Each row is a point on a landscape with many valleys, with its height.
A ball rolls from a point to whichever of its 5 nearest points has the largest drop for the distance, and stops where none of them is lower. Distance is the straight distance between rows; heights are no part of it.
J_45 h=351: [-24  16 -19 -15  -3 -18  40 -15]
J_330 h=50: [ 30  21  23  13  -8  -7 -20 -21]
J_719 h=346: [-29  -2 -24   1  -2 -11  20   5]
J_221 h=457: [-30 -17 -14   4   1   6  -8  19]
J_17 h=403: [-30 -13   7  -4   2   9  -7   4]
J_22 h=278: [ 35  13   6  33  -7  -3 -34  -7]
J_915 h=261: [ 12  -8  19   2  20  13 -27   6]
J_546 h=263: [ -2   9 -29 -10  -1 -20  40   1]
J_646 h=212: [ 30  22  19  17 -21 -10 -14 -24]
J_223 h=335: [ 22  11  34  -7  -1   2  -9 -26]
J_858 h=295: [-10  14 -26 -17  -2 -17  39  -3]
J_185 h=285: [ 14   7 -27 -16   3 -10  50   8]
J_460 h=124: [  2   0 -39   6   1 -13  22  22]
J_593 h=453: [-12 -14  20 -11  10  17 -15   3]
J_230 h=269: [ 15  -4  26   0  18  17 -24  -4]
J_957 h=55: [-29 -18   4  -2   3  13 -11  11]
J_375 h=318: [ 26   1 -26 -17   1  -8  42  14]
J_781 h=260: [ 23   2  18   5  14   9 -27   0]
J_589 h=195: [-27 -23 -21   9   1   0 -11  25]
J_425 h=485: [ 25  19  15  31 -28 -20 -28 -18]
J_875 h=567: [-10  -5  24 -12   8  15 -17  -8]
J_406 h=276: [  4   3 -35  -2   0 -14  34  10]
J_571 h=461: [-23 -22  -6   1   9  14 -19  21]
J_599 h=794: [-31  -5  26 -16  -3  15  -2 -14]
J_279 h=237: [  2  13 -32 -16  -1 -19  45  -1]
J_302 h=424: [ 36   4  12  31  14   5 -38   8]
J_141 h=641: [-33  -9  15 -12  -4  13  -1  -6]
J_412 h=236: [ 23  -6  13   8  24  17 -29   9]
J_779 h=404: [ 26   3 -33 -10  -2  -2  43  21]
J_682 h=737: [-18  -8  30 -15  -1  17  -7 -13]
J_619 h=645: [ 15  12  13  20 -50 -31 -28 -20]
J_740 h=494: [ 26  -3 -38  -4   1 -11  37  23]
J_675 h=806: [-30  -3  27 -21  -3  14  -2 -17]
J_536 h=227: [ 36  15  18  30 -11  -4 -31  -9]
J_578 h=507: [  7   7  39 -16   4  10 -12 -20]
J_707 h=194: [-44  -3  -2  -7  -6  -2  12  -5]
J_802 h=421: [-46   7   0  -8  -6  -6  18 -14]
J_222 h=265: [  4  10 -31  -7  -2 -17  39   6]
J_364 h=282: [ 27  -7  14  16  28  14 -38  10]
J_211 h=383: [-33   4 -18  -3  -8 -14  23  -6]
J_75 h=415: [ 12   5  34 -12   2  13 -16 -21]
J_659 h=277: [ 24   2  27   0  15  12 -19 -10]
J_394 h=323: [ 32  11   6  41 -15 -12 -35  -6]
J_396 h=377: [-39  -9  -8  -4  -4   0   2   0]
J_55 h=789: [ 39 -17 -17 -24  -2  17  45  22]
J_761 h=436: [-14 -18  10  -4  12  19 -18  11]
J_577 h=339: [-10  -6 -42  11  -5 -11  18  21]
J_363 h=319: [-17  -4 -35   8  -5 -11  17  11]
J_548 h=143: [ 30  15  28  12   0  -7 -18 -20]
J_581 h=336: [ -4 -17   8  -4  17  17 -29  14]
J_949 h=382: [-34  -5 -14  -1  -3  -1   9   5]

Call two points neighbours if one is among the 5 nearest of the other. Go from one point of each pair to the other, from neighbour to neighbour, staying as low as possible. Name the highest point that can't be avoided.
J_460 / J_330: J_761
J_279 / J_957: J_396
J_412 / J_330: J_659
J_279 / J_460: J_222

For each start below, name the point where the ball stops.
J_593: J_412
J_55: J_279
J_75: J_412
J_221: J_957
J_394: J_330
J_779: J_279
